Each scene shows the same named points in several views. A view is turned or mirrored, shifted and resized as a whole, has a little noise and may leave points out.
In the rows, 128 means zero.

Scene 1
View 1
kapip: [127 138 100 126 108 134 153  83 122 138 146  82 144 132 131 107 103 105
 186 135 132]
Vule: [130 109 113 131 139 144 150 114 154 120 113  66 143 121 144 139 139 125
 159 133  95]
mepul: [118 133 135 115 118 115 146  82 117 144 136 117 155 132 129  99  99  93
 151 135 139]
valu: [125 114 125 132 141 134 149 113 152 126 110  85 149 123 143 127 137 111
 149 131 103]
sunim: [115 136 115 153 137 130 156 111 156 139 111 105 155 129 146  99 143  74
 177 120 124]
Nur: [113 136 126 146 136 123 155 107 150 142 112 115 158 130 143  94 135  72
 166 121 129]
Vun: [131 124  98 135 123 143 153 101 142 126 129  66 142 126 140 125 125 117
 179 134 111]
Fusop: [118 112 142 138 154 127 148 123 163 129  94 104 156 121 149 121 150  95
 135 125 103]
Tutos: [122 120 126 132 137 130 150 106 145 131 115  94 151 126 141 117 130 101
 154 130 113]
Kizos: [127 113 118 134 141 138 149 115 155 123 109  77 148 123 145 130 140 115
 156 131 100]
pilat: [121 105 162 107 143 116 139 103 134 132 110 114 157 123 137 126 118 112
 108 137 110]
kuv: [116 133 115 154 138 132 156 113 159 137 110 101 154 128 147 102 146  77
 175 122 121]
tisen: [127 113 122 132 140 136 148 112 152 125 112  81 148 123 144 129 138 114
 152 131 103]
vuf: [125 127 112 131 125 134 151  99 138 133 127  85 147 128 138 114 121 105
 171 131 119]
View 2
Tutos: [118  90 130 151 147 101 107 103 108 143 124 132 113 114 115 136 141 118
 121 142 127]
vuf: [103 102 135 154 167  84 119 106 101 153 124 137 116 119 124 131 152 122
 124 138 133]
tisen: [131  78 132 152 138 110 101  83  94 151 118 136 125 108 125 133 147 118
 131 144 131]
Kizos: [131  77 134 152 137 112 101  81  91 151 118 136 127 108 128 132 148 117
 133 145 132]
kapip: [ 78 125 140 157 196  62 136 122 100 154 126 137 113 129 135 126 159 125
 122 133 136]
kuv: [124  85 122 147 152  83  94 102 114 166 134 141 106 100  73 126 166 130
 118 132 128]
Vun: [105  96 141 157 170  84 120  88  81 163 118 143 130 116 143 124 165 123
 137 138 140]
pilat: [124  94 129 149 120 133 110 117 128 101 118 113 106 125 134 158  93 102
 109 155 112]
valu: [129  80 133 151 136 112 102  89  98 144 119 134 122 110 126 136 141 116
 128 146 129]
mepul: [ 87 127 130 151 173  80 130 147 135 122 130 120  93 132 115 145 123 116
 101 139 119]
Fusop: [147  68 122 145 115 125  85  92 116 137 124 130 111 102  94 142 133 115
 118 146 120]
Nur: [116  95 120 145 153  83  99 121 129 152 137 132  95 106  68 133 152 126
 107 133 122]
Vule: [127  77 139 155 140 113 105  73  79 154 112 139 136 111 146 131 151 117
 139 146 136]
sunim: [120  90 120 147 155  80  97 112 121 162 137 137 100 102  67 129 163 129
 112 130 126]
View 3
Kizos: [157 145 111 139 127 106  93 166 125 111 112 127  89 118 146 125  88 132
 185 127  84]
Vule: [149 161 114 130 130 109  93 169 136 122 112 136  85 109 136 124  81 124
 195 136  88]
Vun: [164 151 119 164 138 100  94 173 139 161  93 128  51  98 119 122  69 139
 208 140 107]
mepul: [200  62 113 208 125 106 135 158 110 176 102  98  84 135 118 124 107 186
 137 137 149]
kapip: [190 107 118 206 140  93 107 170 129 196  82 110  35 105 108 121  71 169
 191 141 136]
pilat: [166  94 108 141 110 132 141 157 121 120 134 121 153 148 132 125 129 155
 116 141 128]
Nur: [199  77 106 199 129  86  93 154  88 116  97  91  68 140 168 134  98 177
 163 105  84]
kuv: [190 100 106 188 133  82  77 157  91 107  94  99  57 131 172 133  86 162
 184 101  68]
sunim: [194  93 106 195 133  80  79 155  89 112  92  96  54 132 172 134  86 166
 182 101  71]
Tutos: [174 113 110 164 126 104 103 162 114 126 108 115  88 126 144 127  95 152
 168 125  99]
valu: [161 133 111 143 125 109  99 163 122 114 114 125  96 122 145 127  95 137
 175 128  90]
vuf: [178 118 114 178 132  98 101 165 122 153  97 115  62 114 130 124  81 156
 184 131 110]
View 4
vuf: [111 107  96 119 137 133 124 134 117 146  93 111 119 144 124 119  94 120
 126 124 103]
Tutos: [117 108  88 115 141 123 133 146 110 143 101 107 108 143 132 131 101 132
 119 129 113]
kuv: [ 91 101  66 107 145 115 143 143  94 155 105 123 117 140 126 129  92 131
 126  99 121]
Nur: [ 90 101  72 112 157 124 143 135  88 150 110 124 113 136 126 121  90 150
 121 113 120]
Fusop: [121 110  69 105 143 103 147 168  99 142 113 100  93 143 146 151 110 143
 110 128 130]
tisen: [127 111  86 112 129 116 132 157 119 143  97  99 106 148 137 142 107 118
 119 126 114]
valu: [127 111  85 110 131 116 133 156 116 142 100  99 104 147 136 141 108 122
 118 129 116]
sunim: [ 89 100  67 108 148 119 143 139  92 154 105 126 117 140 123 125  90 135
 126 100 120]
kapip: [104 106 111 129 140 150 113 113 122 147  85 119 133 142 111  99  84 117
 133 125  88]
mepul: [106 107 111 130 166 151 122 114 103 139 105 115 114 131 123  99  88 161
 116 154 101]
Vun: [119 109  98 118 120 129 121 138 130 148  83 108 126 150 122 125  97  97
 133 114  99]
Kizos: [127 112  84 111 125 113 133 159 120 144  96  99 107 150 136 145 108 112
 120 121 116]
View 5
Kizos: [125 137 140 134 177 118 165  93 161 110 124 107 149  74 135 196 115 113
 107 157 159]
tisen: [124 140 134 135 172 120 162  90 157 109 124 109 147  79 137 190 113 114
 102 152 154]
Vun: [ 90 136  99 120 175 115 158  97 186  88 154 105 142  69 134 199  94  92
 118 145 194]
mepul: [ 72 169  58 134 123 132 127  86 156  96 147 129 126 123 179 130  72  94
  53 114 126]
sunim: [ 63 122 123 145 169 132 157 142 186 134 132  90 154 113 178 171 110  80
  84 165 124]
pilat: [151 178 122 146 135 129 143  52 110 108 105 141 134 105 150 144 104 141
  55 124 106]
Tutos: [104 145 118 137 161 125 154  97 160 112 129 112 143  94 152 173 103 106
  87 146 141]
Fusop: [132 139 163 154 169 129 164 102 142 137 100 108 155 101 155 174 129 123
  80 164 106]
kapip: [ 52 149  51 116 148 120 138  99 193  79 173 113 129  91 155 169  69  76
  95 123 185]
vuf: [ 84 143  93 128 160 121 150 100 177  98 147 109 139  88 151 176  91  92
  95 140 163]
Vule: [132 138 137 127 181 113 168  84 163 100 129 108 148  62 122 206 114 115
 120 154 178]

Which points are out of place in each view (at most two, in the order of its rows)? Write none if all are in place.
view 1: none
view 2: tisen, sunim
view 3: Vun
view 4: none
view 5: none
